Points, in no order, along strands that fork, close into loops and pass close to each other.
In the rows, zero is written as 128.
Points whose rows are less than 70.9 apart are linked; no others are. Some points are linked to none.
j942: [149 122 166 132 133 129 107 161 133 136 134  98 156 135 126 110 132 123
 101  90 151 150 156 145]
j150: [133  98 119 190 147 163 154 138  79 149 133 144 156 156 135 154 160 128
 165 166 101 147  83 138]
j994: [183 111 179 156 109 115 126 178  89 125 123  41 181 162  94 177 145 130
  93  87 185 175 159 185]
j159: [159 123 193 205 104 129 158 135 114 132 142  82 167 140  57 147 140 118
  90 118 144 138 147 153]
j524: [146 111 147  74 131 125  96 170  91 170 116 135 147  95  99  89  88 138
 154  81 146 223 136 130]
j610: [ 96 141  90 112 119 125 149 105 120 140 140 189 109  83 100 108  89 134
 170 147  94 128  86  98]
j395: [163 114 129 104 143 141  89 157 170  72 119  63 122 183 200 123 168 118
  86 106 160  91 189 144]
j743: [123 132 121 153 143 154 132 149 153 128 159  91 125 181 183 138 181 112
 119 133 139  57 126 137]
j305: [130 137 151 200 114 130 174  72 130  91 124 109 131 133  72 177 152 122
  91 178 115  86 138 124]
j89: [163 102 159 113 129 116 109 158  95 121  96  96 172 131 117 152 131 137
 116 100 160 207 152 163]
j459: [132 110  79  76 149 123  92 110 108 103  67 154  96 118 203 144 125 145
 158 159 105 157 126 113]
j622: [122 146 115 104 120 102 121 102 185  99 128  96  77 151 169 122 149 130
  95 127 166  34 143 120]
j191: [ 68 159  98  97 100 107 163  85 176 147 141 155  58 131 131 134 129 136
 146 141 147  54  61 115]
j520: [117 145 102 118 103  89 139  73 123 106 101 177  92  70  94 129  81 137
 139 152  95 128 124 101]
j707: [116 151 156 166 112 144 156 156 125 195 193 147 157 122  63  88 106 116
 153  98 116 121  96 127]
j289: [135 131 117 144 104  91 144  66 115  78  80 155 104  88  97 162 100 137
 117 170  98 136 144 118]
j926: [149 120 153 130 145 147  96 172 145 130 144  84 145 167 168 104 157 115
 105  91 153 118 164 147]
j665: [111 159 117  84 102 102 121 103 138 135 126 183 109  59  79  81  55 131
 147 113  96 142 131  92]
j450: [141 109 147 201 130 155 151 166  75 191 164 121 162 170 113 135 152 131
 167 135 115 144  86 151]
j144: [158  96 137 137 157 150 109 164 103 133 105 106 163 166 172 149 157 133
 135 129 134 174 129 156]
j781: [108 124 100 149 153 155 140 136 117 146 141 145 129 153 168 147 158 127
 153 160 109 107  87 126]
j494: [ 98 162 122  78 131 129 103 144 172 158 168 138 108 115 134  73 107 119
 125  89 137  87 138 104]
j527: [127 145 128  99 136 120  97 134 168 112 135 104 107 136 162 104 133 123
  96 109 148  84 166 121]
j657: [ 94 144 123 185 121 149 181 108 123 147 171 151 130 132  78 144 143 116
 143 159 103  91  88 121]
j577: [127 138 103  93 125  95 102  93 137 102  86 146  87 108 158 138 110 141
 123 145 120 120 144 113]
j555: [116 168 169 136 102 118 135 139 179 142 187 108 134 106  80  72 105 103
  92  76 143  78 155 113]
j669: [121 127 120 158 150 157 136 143 125 144 150 125 139 162 165 144 163 120
 137 146 118 104 106 134]
j758: [150 127 148 153 132 135 125 134 155  92 129  77 141 156 154 140 158 116
  83 124 143  92 164 141]
j307: [116  94  89 153 143 158 157 126  75 146 137 177 140 109 125 123 124 135
 193 162  88 166  67 118]
j140: [173 114 186 165 115 131 121 172 132 120 140  50 167 167 123 129 155 115
  86  80 172 131 171 165]
j74: [152 124 176 149 117 117 126 140 130 121 125  98 160 122  95 128 124 123
  90 101 147 158 158 147]
j871: [ 82 151 115 172 118 145 181 101 140 141 167 136 108 144 101 161 155 116
 135 164 119  62  80 120]
j770: [138 131 128  73 136 118  72 135 165  96 112 102 105 138 175 104 130 127
  92 100 151 114 190 124]
j476: [ 79 160 100  79 135 141 114 156 181 160 185 127  83 152 172  85 143 114
 141  96 156  50 111 116]
j43: [122 131 109 115 107  99 133  88 111 108 103 181 107  60  87 114  72 135
 150 143  88 159 129 106]
j474: [ 68 174 104  87 123 149 131 154 169 181 190 157 104 125 130  83 113 114
 160  99 126  77  89 108]
j922: [144  98 113 154 147 144 137 118  97 106  94 137 146 138 153 168 147 134
 139 174 103 161 113 134]
j792: [103 134  73  48 149 123  90 119 132 143 107 166  77 119 193 104 118 145
 162 134 122 118 115  95]
j769: [ 72 153 102 144 111 133 180  95 152 144 160 145  86 141 114 156 146 123
 139 162 131  55  66 117]
j995: [140 114 149  83 117 102 102 133 104 122  94 143 146  80  96 111  88 136
 130  96 129 217 158 132]
j900: [139 106 132 110 113 115 133 122  86 129 109 168 144  62  71 100  72 137
 162 118 108 214 122 124]
j880: [110 118 106 108 163 165 107 174 108 187 152 159 139 143 173  95 139 128
 184 113 113 149  91 117]
j392: [112 107  87 137 136 144 152 113  89 133 132 186 127  92 113 117 107 135
 185 162  86 159  78 110]
j259: [133 108 121  60 166 161  61 178 123 167 127 127 129 154 193  81 141 129
 145  87 146 168 156 125]
j141: [176 112 164 180 128 150 136 154 145  90 130  44 160 192 158 154 185 109
  85 116 148  96 170 159]
j579: [134 108 124 121 145 135 120 139 100 133 111 151 144 109 137 123 117 133
 150 132 113 180 118 127]
j283: [138 124 160 176 127 137 147 146 112 158 153 126 159 130  88 121 126 122
 128 119 125 143 118 138]
j808: [147  87 127  95 117 107 117 118  70 101  79 157 146  72 104 131  95 141
 160 120 113 238 135 137]
j423: [139 100 121  81 169 156  77 174 105 163 113 132 143 146 186 101 137 134
 156 104 137 188 134 130]
j128: [110 145 107 119 131 116 129 105 146 122 125 142 102 118 145 132 123 133
 123 148 122  92 117 113]
j753: [101 157 127 145 115 120 156 104 167 124 157 116 102 134 120 136 142 117
 103 138 140  49 116 119]
j706: [147 121 120 116 152 145  99 154 162  98 128  81 123 180 202 124 168 120
 101 120 152  83 164 138]
j384: [ 71 169  99  79 125 145 132 145 156 178 178 175 108 107 118  80  97 120
 168 107 114  97  85 100]
j486: [156 132 200 189  98 115 153 127 131 118 142  82 165 121  52 135 125 115
  71 102 150 135 163 146]
j779: [116 111  73 113 170 154 119 129 113 128 107 146 114 160 215 156 161 139
 163 175 114 119  88 120]
j180: [173 111 186 200 112 136 144 164  95 145 139  60 172 172  96 161 156 125
 107 112 155 146 140 173]
j663: [136 121 129 148 153 159 114 168 141 140 157  94 140 186 193 124 178 114
 127 118 136  86 133 144]
j640: [ 98 151 112 100 138 132 114 142 173 140 166 116  98 145 167  98 144 118
 121 108 152  57 128 119]
j337: [134 114  85 133 133 113 139  78 108  87  74 149  96 123 160 179 134 147
 141 193 103 121 107 119]
j882: [123 153 164 171 104 122 164 116 140 146 165 141 149  95  38 104  96 115
 109 118 117 120 129 119]
j912: [127 122 121 138 135 125 136 113 112 119 114 156 132 104 119 132 115 132
 135 149 105 151 121 120]
j891: [103 143 107  69 153 148  86 161 162 163 165 132 106 142 179  72 134 121
 139  94 142  96 139 111]
j916: [151  99 115 171 160 170 133 144 105 126 113 114 157 187 189 174 180 129
 144 166 113 134 106 149]
j480: [142 122 155 107 137 126  95 158 125 146 124 119 149 121 123 101 116 129
 120  89 146 175 153 136]
j340: [106 158 140 111 130 135 119 151 161 165 179 138 131 117 116  77 112 115
 128  89 129 100 130 112]
j858: [127 117 112 117 166 165  92 179 144 148 154 106 129 191 216 110 178 120
 139 114 139  93 133 142]
j224: [118 117  66  77 147 117 102 101 113 117  79 164  79 120 199 138 127 150
 167 165 109 129 102 105]
j301: [145 113 151 148 113 107 141 105 107  93  94 136 150  98  83 151 109 134
 108 141 114 181 150 137]
j765: [150 108 154  93 101  91 123 131  86 125  98 146 154  64  55 114  71 139
 140  94 136 235 147 137]
j31: [139 131  94  85 127  93 104  82 166  93  78 116  68 158 200 149 147 152
 114 151 153  66 133 126]
j153: [126 107 109 127 156 149 123 143  98 146 122 157 142 124 156 123 130 136
 163 143 107 165 100 121]
j431: [172 124 118 102 126 114  96 111 173  41  79  65 108 170 190 164 154 132
  77 133 148  96 192 144]
j104: [ 75 164 104 117 116 129 157 114 158 153 167 157  95 119 114 123 119 122
 143 135 125  70  82 110]
j727: [101 170 119 112 100  95 143  88 161 128 141 157  94  86  85 111  85 129
 120 132 117  86 123 101]
j365: [141  99 128 157 148 150 135 156  82 160 129 144 158 134 130 127 134 134
 165 137 116 177  94 139]
j667: [114 108  69 124 158 145 134 113 107 119 103 154 110 145 194 162 153 143
 165 186 105 118  79 118]
j738: [140 134 161 169 119 141 136 188  93 217 183 119 158 145  88  93 112 129
 165  91 135 147  96 144]
j783: [119 139 135 150 112 118 159 102 123 133 141 164 137  84  59 113  88 126
 131 141 101 140 117 112]
j323: [133 133 144 156 133 139 131 137 152 119 148  95 136 151 146 128 155 114
  98 125 137  83 144 134]
j676: [116 150 155 199 105 123 184  70 137 105 147 121 126 117  39 159 136 117
  94 167 114  78 134 114]
j272: [117 137 111 142 113 104 151  76 119 104 110 166 106  86  90 140  98 136
 131 167  98 126 120 109]
j92: [169 107 165 120 129 125 100 157 133  96 104  71 167 157 144 146 150 127
  90  92 162 166 179 165]
j196: [136 119 135 142 126 115 133 107 115 100  99 141 137 104 112 146 114 133
 116 147 108 160 142 129]
j118: [105 130  75  88 139 113 120  96 134 127 100 158  79 131 185 142 132 150
 155 163 127  96  90 109]
j263: [120 116  98 114 157 141 113 133 114 132 114 153 124 128 174 129 134 136
 151 151 108 142 109 117]
j475: [157 127 191 155 103 106 134 129 132 101 119  86 165 115  72 139 121 121
  70  98 152 159 175 151]
j299: [ 73 141  84 146 121 144 180 102 123 147 159 175 101 122 104 145 129 126
 169 170 105  93  57 110]
j841: [159 103 151 125 127 120 122 174  67 158 117 111 163 116  85 136 105 140
 145 103 159 221 122 159]
j670: [164 112 167 153 133 144 110 175 138 124 140  63 157 176 156 119 164 114
  99  86 160 119 166 160]
j203: [128 126 104 118 158 146 110 135 147 119 124 111 117 169 200 140 163 129
 122 145 136  89 128 131]
j599: [132 123 113  49 134 111  65 124 129 113  81 143 105 104 167 111 107 136
 128 106 121 177 182 115]
j593: [151 132 164 161  88  87 144  70 130  55  81 115 139  98  68 181 114 127
  70 146 114 151 185 138]
j202: [132 122  89 119 163 154 112 143 155 114 128  97 110 197 226 149 184 127
 129 151 144  65 120 137]
j539: [153 105 128 138 154 146 114 143 119 110 101 111 153 160 175 156 156 130
 123 143 124 153 135 146]
j467: [172 121 201 182  99 123 141 154 140  99 141  39 168 156  96 130 155 105
  62  79 172 112 184 159]
j216: [132 134 151 100 137 136  94 165 140 162 148 124 143 122 128  77 115 124
 125  81 142 149 148 125]
j786: [141 128 145  75 125 106  73 128 145  96  92 117 124 112 145 117 113 130
  93  93 137 167 196 130]
j933: [105 143 112 123 142 141 124 142 165 132 162 109 106 162 177 120 161 117
 120 126 145  53 122 127]
j26: [121  92 106 186 142 164 166 131  70 154 142 166 153 135 113 138 142 129
 185 167  94 159  69 131]
j354: [142 119 152 138 119 122 138 141  98 153 130 146 156  92  65 104  89 133
 140 111 125 190 121 130]
j981: [124 153 145 125 118 113 121 123 171 109 144 106 114 121 126 105 123 116
  85 108 144  79 162 116]
j950: [108 167 121  96 106  90 120  97 157 129 131 158  96  79  95  98  78 129
 121 118 115 104 139  98]
j458: [173 106 172 135 121 121 113 167 115 109 110  61 177 159 122 157 149 129
  91  89 175 174 168 174]
j290: [183 117 189 174 102 122 125 193  90 145 147  25 169 174  97 155 145 124
  95  78 186 151 160 185]
j641: [159  81 124 121 160 155 101 188  64 163 103 116 161 159 173 140 150 141
 172 121 139 209 106 156]
j705: [118 122  87 145 124 115 159  67 108  98  95 160  93 116 128 171 128 144
 145 196 102 110  95 112]
j878: [141 116 140  88 156 159  68 201 130 183 157 106 136 169 178  68 147 124
 141  66 158 144 156 139]
j9: [135  99 117 109 164 164 100 186  83 191 135 145 149 144 168  96 136 136
 186 108 125 185  96 130]
j136: [112 125  83  53 163 141  74 140 135 145 113 149  94 137 208 102 134 139
 150 126 128 129 134 108]
j966: [113 123  76  77 173 149  90 141 143 138 121 133  96 169 227 125 161 137
 150 144 137  96 114 120]
j565: [161 110 163 172 137 151 120 171 125 137 141  71 162 184 159 138 173 118
 114 106 146 123 145 162]
j258: [146 135 179 131 111 114 120 156 130 153 142 110 157 105  69  96  97 123
 102  78 151 167 153 138]
j440: [163 115 159 110 126 121  96 142 151  75 100  75 152 151 153 142 148 124
  78  98 154 148 192 154]
j740: [126 126 136 139 138 145 131 164 108 183 159 151 152 121 110  93 114 127
 163 108 117 155  98 126]
j938: [143 102 109 146 127 119 141  85  96  76  74 148 127 109 127 175 123 138
 134 182  94 163 130 128]
j126: [143  98 127 101 125 110 113 116  88  94  76 151 140  86 124 140 105 139
 143 131 110 214 146 134]
j22: [150 123 145 101 133 123  88 138 160  84 107  87 129 146 165 125 142 124
  83 105 149 125 190 140]
j370: [ 98 150  87 108 100 100 152  76 125 124 122 191  87  71  86 116  75 138
 163 152  95 114  95  95]
j37: [129 150 175 180 108 135 153 151 139 177 190 113 156 131  66  96 122 111
 116  90 130 102 125 131]
j531: [ 83 164 103  90 117 136 142 131 144 166 168 185 118  88  95  82  81 124
 170 114 102 112  86  94]
j659: [155  78 136 117 114 107 134 123  58 101  81 141 160  82  83 150 101 142
 153 128 127 241 129 151]
j240: [128 133 146 166 111 115 159  93 120 112 125 148 138  93  61 133 103 127
 111 150 105 141 134 121]
j432: [ 91 129  94 121 157 164 129 163 114 181 166 167 130 142 167 107 143 126
 187 129 106 127  72 116]
j652: [143 141 186 179 105 119 147 124 147 119 152  94 153 117  69 120 126 113
  74 105 139 112 161 133]
j685: [144 124  84  95 137 105 112  84 157  92  70 117  75 171 211 169 158 153
 124 169 143  74 119 128]
j167: [143 104 118 161 154 155 135 131 105 119 109 126 152 159 166 165 161 129
 136 165 111 144 112 140]
j592: [ 84 135  70 101 138 129 143 105 138 142 127 163  81 139 174 144 142 142
 166 167 127  86  62 111]
j521: [162  87 136 118 152 145 102 176  78 144  98 110 165 153 160 146 145 139
 150 116 146 209 122 159]
j949: [154 112 169 155 107 104 142 115 106 101 102 119 165 102  64 153 112 131
  97 124 133 187 155 151]
j499: [123 144 136 112  99 108 137 107 125 132 130 178 134  55  49  83  53 131
 145 114  96 164 131 105]
j449: [115 128 115 183 130 140 173  85 119 111 126 132 121 143 109 179 156 128
 123 191 110  87 103 120]
j735: [104 150 133 151 120 144 155 141 130 174 179 161 147 114  81  98 109 118
 152 117 107 117  93 117]
j409: [ 85 154 109  83 143 152 102 175 171 174 194 125 101 155 174  73 145 109
 144  86 147  65 123 118]
j940: [116 145  98 111 120  92 130  78 140 110  99 152  81 110 140 146 113 144
 127 157 120  95 115 110]
j375: [104 143 125 183 123 141 175  95 136 121 149 120 117 148 105 168 162 117
 117 173 121  63 103 122]
j675: [ 86 152  99 102 114 106 149  93 169 137 137 144  69 135 146 135 136 138
 133 145 147  53  82 117]
j169: [125 125  98  56 148 123  70 125 132 122  90 144  96 122 190 114 120 138
 136 123 122 147 158 111]
j220: [138 115 100 148 164 170 122 150 138 122 132  96 133 204 222 164 193 123
 138 158 128  83 116 144]
j716: [ 81 141  84 101 154 155 125 152 133 171 161 162 110 141 176 113 139 127
 174 134 116 104  76 111]
j401: [117 141 106  60 124 104  94 122 192 108 134 102  59 157 188  89 146 131
 104 104 182  35 153 116]
j208: [155  97 152 121 105  97 140 127  70 115  98 135 163  76  53 140  86 140
 137 114 138 234 137 152]
j747: [149 130 134 141 132 129 125 117 161  81 112  82 123 156 164 152 155 121
  83 141 141  84 163 136]
j282: [141 105 140  57 120 101  83 132 101 111  76 141 142  88 127 122 101 138
 134  89 131 226 173 133]
j879: [ 99 125  97 169 122 142 181  89 102 129 146 176 124 105  76 140 117 128
 160 176  92 121  82 112]
j293: [172 114 133  96 132 129  90 137 170  47  93  60 130 175 190 150 160 125
  76 109 154 116 203 150]
j876: [141 112 117 151 112 104 146  71 101  68  72 149 121  95 103 176 114 136
 123 179  93 160 144 129]
j101: [106 159 145 148 116 129 144 137 172 136 183 103 119 134 117 102 139 103
 101 103 143  52 136 118]
j562: [137 154 176 123 109 127 122 168 143 185 175 122 154 104  62  61  83 119
 124  63 145 140 134 125]
j493: [115 145 131 136 107 121 157 107 122 140 146 179 139  71  48  93  70 127
 146 129  97 144 112 109]
j948: [147 134 151 170 100 101 152  65 135  63  88 109 126 113  83 183 127 128
  75 167 112 119 169 130]
j42: [131 144 161 103 129 134 101 172 142 182 166 124 145 117 102  60  97 121
 128  66 145 146 144 122]
j902: [ 89 127  79 148 129 138 173  94 107 133 138 178 105 114 112 148 127 133
 168 180  97 109  65 108]
j15: [ 89 142  68  53 145 127 104 121 143 156 124 168  73 125 190 107 123 144
 169 135 129 101  92  97]
j616: [135 147 167 144 112 111 129 124 163 107 144  97 136 114 101 110 120 113
  74 103 140 102 169 124]
j479: [158 113 182 181 103 111 158 113 101 109 112 107 170 111  41 161 119 128
  91 130 139 177 149 155]
j892: [123 154 160 126 121 126 117 150 164 145 172 113 136 117 106  75 114 111
  99  80 142 101 155 119]
j385: [143  94 122 112 164 157 101 174  87 165 114 137 150 142 170 113 140 136
 169 119 127 193 109 134]
j802: [118 153 163 193 101 121 179  85 141 119 158 127 136 108  32 138 119 114
  92 146 115  89 136 115]
j536: [ 95 149  94  92 131 114 126 106 157 137 134 147  83 129 159 120 127 136
 136 140 136  76 101 109]
j251: [137 137 164 159 109 120 153 130 118 153 147 146 157  91  42 101  85 126
 124 112 122 160 125 128]
j845: [135 119  77 109 150 127 123  96 142 100  83 122  91 171 213 174 165 149
 135 183 134  85 102 127]
j270: [136 122 100  88 140 110  92 108 125  92  72 138 103 121 181 148 123 140
 128 148 115 147 151 120]
j504: [163 126 192 161 102 112 133 133 144  89 123  63 166 134  90 138 137 116
  60  90 160 137 185 155]
j320: [163 131 125 132 121 111 122  93 171  52  87  70 108 162 171 174 154 128
  74 151 144  78 170 138]
j645: [124 124  99 119 154 137 116 122 132 118 111 133 118 147 185 146 148 134
 131 157 121 111 118 123]
j417: [110 137 103  95 142 124 114 124 128 141 126 162 114 103 143 105 105 133
 149 132 109 135 118 103]
j619: [109 158 150 134 114 126 133 151 183 128 191  89 116 135 123  76 138  98
  93  80 157  40 158 117]
j291: [ 81 146  81 101 132 125 142 108 142 146 139 165  85 124 152 129 125 138
 160 151 121  87  73 106]
j944: [145 125 159 116 138 137  92 171 146 137 144  93 144 149 148  91 139 118
 104  77 157 131 166 140]
j805: [105 157 111  60 132 119  87 133 176 141 150 131  85 124 159  77 116 126
 119  96 149  80 151 103]
j48: [159 109 123 147 123 116 136  82 119  54  61 115 137 133 137 203 141 134
 103 177 107 152 155 141]
j737: [128 137 140 163 118 113 152  86 133  98 117 133 126 108  90 152 120 128
  98 159 111 114 138 121]
j566: [ 95 139 115 175 119 145 181 100 114 145 163 169 132 112  65 133 121 120
 153 159  96 109  85 114]
j590: [156 108 153 145 129 128 128 174  78 173 133 118 161 122  88 122 108 134
 147 105 150 198 115 151]
j687: [121 128 124 121 152 144 110 149 133 150 141 135 135 137 159 109 135 127
 136 120 124 127 124 124]
j284: [105 161 134 136 112 111 148 103 157 131 154 142 115 102  89 117 105 122
 109 132 119  88 127 108]
j818: [142 113 140  96 141 137 103 171  94 175 124 140 150 108 118  90 101 136
 157  92 136 203 122 127]
j297: [116 163 166 141 101 116 137 146 185 123 191  85 124 119  96  68 121  96
  80  70 156  48 168 113]
j639: [108 166 110  69 107  95 105 101 151 135 122 173  87  71 106  88  67 133
 140 111 109 119 137  90]
j772: [ 61 162  96 138 106 137 185 100 149 152 170 163  86 128  97 145 129 121
 153 158 120  67  57 115]
j819: [140 110 134 127 148 152 113 192  81 206 150 138 153 137 131  92 116 135
 183  99 130 186  91 135]
j349: [115 147 158 171 120 143 149 156 138 177 194 120 149 144 102 102 138 109
 132  99 125  92 115 132]
j970: [148 100 141 112 125 121 124 147  81 144 110 145 152  89  86 109  90 140
 156 112 130 220 119 136]
j210: [143 119 157 114 116 105 119 128 112 120 104 141 148  88  88 119  94 132
 119 109 127 195 151 133]
j165: [150 114 161 187 116 124 160  91 112  87 101 114 155 123  76 177 137 126
  93 160 114 153 151 143]
j464: [125 131 138 167 139 147 138 141 137 141 155 115 142 156 145 133 158 116
 120 133 125  96 121 135]
j105: [ 74 170 118 136 113 144 164 132 158 167 191 151 112 124 101 114 124 110
 146 124 118  70  84 115]
j609: [ 79 138  85 139 125 138 174  92 139 138 139 147  83 156 148 171 163 132
 150 181 129  64  56 122]
j859: [157 116 170 154  95  94 143  89 119  60  82 108 160 109  75 184 124 130
  77 136 123 175 179 151]
j143: [120 141 110  88 122 109 114 126 192  99 140  89  71 165 184 102 158 125
  97 113 180  21 147 121]
j760: [141 124 148 196 123 136 167  86 122  91 113 110 144 141  91 181 155 122
  97 178 112 112 138 131]
j720: [142  91 108 138 139 131 134 105  85  92  83 155 138 108 144 158 128 139
 150 172  96 183 115 129]
j356: [171 107 183 199 111 134 154 147  91 133 125  76 174 155  73 171 148 127
 103 125 150 163 136 168]
j572: [142 148 184 118 109 113 111 159 146 156 154 107 152 102  70  74  90 121
  96  63 155 152 164 128]
j688: [142 107 108 163 165 171 125 151 119 130 126 106 148 197 209 167 189 124
 143 160 117 110 107 146]
j442: [ 64 174 113 114 116 154 152 155 165 182 205 152 109 131 118  97 121 106
 160 104 121  70  78 118]
j394: [150 127 136 161 108 104 145  69 127  59  74 117 123 119 110 192 132 133
  88 175 109 128 160 132]
j357: [139 111 125  47 127 108  68 127 112 104  70 140 125  99 156 122 109 135
 130  96 124 207 186 125]
j962: [110 165 166 179  98 124 173 109 156 139 181 126 138 107  43 114 114 108
 100 118 121  80 132 114]
j637: [135 134 132 126 135 120 116 116 145 104 113 117 124 127 147 136 131 128
 100 137 127 116 152 127]
j8: [108 134 105 115 126 132 142 120 113 143 141 185 126  80  94  96  85 131
 169 133  93 148  96 104]
j744: [102 119  76 144 152 152 152 114 111 132 128 154 112 152 175 166 162 135
 163 185 108 101  69 119]
j276: [150 111 140 139 134 141 126 184  71 198 147 131 155 125 100 102 104 137
 174 102 138 192  92 143]
j973: [127 106 127 187 148 163 144 158  87 174 153 135 160 170 146 139 162 127
 167 145 108 140  83 143]
j383: [109 121  99 115 135 148 141 135  99 159 144 187 134  86 108  90  93 134
 190 133  93 163  81 107]
j693: [133 115  80 114 143 120 124  91 121  95  74 140  97 141 193 171 144 148
 141 185 114 117 109 122]
j978: [154 105 167 191 105 116 168  88  94  87  97 121 164 112  42 176 126 128
  99 158 119 177 149 148]
j791: [111 149 106  55 128 109  86 126 186 122 142 115  65 141 177  81 129 131
 109  98 168  54 158 109]
j264: [153 142 135 123 100  82 114  77 160  53  73  97 100 120 135 168 122 133
  69 138 133 102 187 132]
j814: [139 124 143 105 118  97 103 113 123  95  87 138 132  91 115 131 101 133
 108 118 118 177 171 127]
j717: [139 113 131  97 129 111 102 122 111 100  83 141 135 100 136 134 109 136
 126 125 115 191 157 131]
j311: [ 57 166  94  96 108 128 162 115 174 162 167 156  67 133 131 124 126 125
 154 132 140  59  58 115]
j857: [134 133 126 107 144 133  97 148 166 109 139  93 113 155 181 107 151 119
  99 110 153  79 165 130]
j221: [144  99 134 110 140 135 114 158  84 157 115 146 151 105 116 106 105 137
 162 111 128 209 112 133]
j348: [111 126  99 170 120 125 177  62 111 102 113 153 105 123  99 178 138 136
 135 200 102  97  94 114]
j957: [121 122  92  84 170 158  84 162 150 136 137 117 106 179 227 113 168 128
 138 125 146  89 134 129]
j38: [141  79 113 186 138 153 166 105  65 112 105 154 154 121 102 161 138 134
 163 183  96 180  93 137]
j894: [103 153 136 159 122 136 151 128 154 143 174 123 126 133 115 123 140 111
 115 126 127  70 117 121]
j838: [168 108 131 133 117 110 126  89 127  43  55 103 147 137 143 208 144 135
  95 157 112 166 172 150]
j585: [ 93 159 138 164 117 144 160 139 149 163 193 132 131 138 104 116 139 108
 132 118 120  72 103 122]
j549: [164 115 153 139 105 100 132  88 128  45  66  99 154 126 113 199 137 131
  79 141 122 169 183 153]
j369: [132 121 125 116 110 103 130 100 104 108  99 174 126  64  82 114  75 135
 146 131  95 186 137 116]
j794: [151  97 142 189 134 151 151 157  67 167 137 129 164 147 101 140 137 133
 161 140 124 175  92 151]
j919: [ 92 132  78 115 137 129 150  97 142 134 120 148  80 158 183 162 158 141
 151 174 135  72  65 119]
j529: [134 153 177 178 100 134 160 155 126 193 191 129 162 119  36  87  99 116
 137  88 127 121 111 133]
j992: [126 143 107  97 124  98 109  95 168 100 106 117  78 137 171 132 132 138
 104 139 147  67 138 119]
j987: [114 150 121 133 122 107 140  96 159 111 130 122 100 127 135 139 131 128
 102 147 134  69 127 115]
j503: [160 118 152  98 113  96  96 114 141  56  73  91 154 130 139 170 136 131
  79 105 139 172 202 154]
j182: [125 113  81 103 174 155 102 143 125 130 111 131 118 173 228 145 166 136
 152 160 124 113 107 126]
j218: [ 80 142  77  73 155 145 112 143 143 167 149 162  91 135 187 105 134 133
 170 130 126  99  85 104]
j376: [ 88 159 112 121 114 142 158 132 135 169 176 184 133  95  75  90  87 123
 168 123  98 115  84 104]
j567: [127 145 123  43 113  96  62 115 143 122  92 153  96  81 134  89  81 129
 120  86 122 164 192 101]
j677: [156 123 179 135 113 108 122 152 115 135 123 100 165 110  77 125 107 129
 100  88 158 185 155 151]
j911: [156 103 143  83 125 116 107 180  62 165 113 117 156  96  83 117  88 141
 154  87 164 238 129 145]
j540: [145  89 133 193 123 136 171  82  79  84  90 138 154 120  76 182 136 132
 130 188 101 172 125 141]
j846: [171 116 190 185 112 133 134 171 113 140 144  56 169 165 105 141 154 120
  96  91 165 137 152 169]
j708: [110 148 132 162 117 121 162  94 140 124 143 140 120 112  86 141 122 122
 109 155 113  89 118 115]
j508: [122 120 106  48 164 148  63 157 133 155 117 143 112 134 195  83 127 133
 143 101 132 154 158 108]

A piece is two or more points that can be reached from each other along the links. Count, over all rows, the pieces, the separate loops (a circle has one, a figure eight two, a Y none), the forks (points with three links) and the tips (points with one).
pieces | 5
loops | 18
forks | 28
tips | 2

A fork is a point with three links, a tip a point with one. Leave the first point through the second and follow the links. Name the first fork or tip that comes.
j323 / j758 | j527
j15 / j218 | j9
j383 / j392 | j153
j432 / j716 | j136
j450 / j973 | j520
j167 / j539 | j385
j529 / j707 | j105

Name the points in between on the shortest way along the links from the first point to the second, in order.
j494 / j707 | j340, j892, j555, j297, j619, j101, j894, j585, j349, j37, j529
j527 / j431 | j857, j706, j395, j293
j880 / j272 | j9, j385, j641, j521, j144, j539, j167, j922, j720, j938, j876, j289
j464 / j981 | j323, j758, j747, j320, j431, j293, j395, j706, j857, j527
j301 / j539 | j196, j912, j579, j153, j263, j645, j203, j202, j220, j688, j916, j167
j590 / j765 | j276, j819, j9, j385, j423, j259, j508, j136, j169, j599, j357, j282, j995
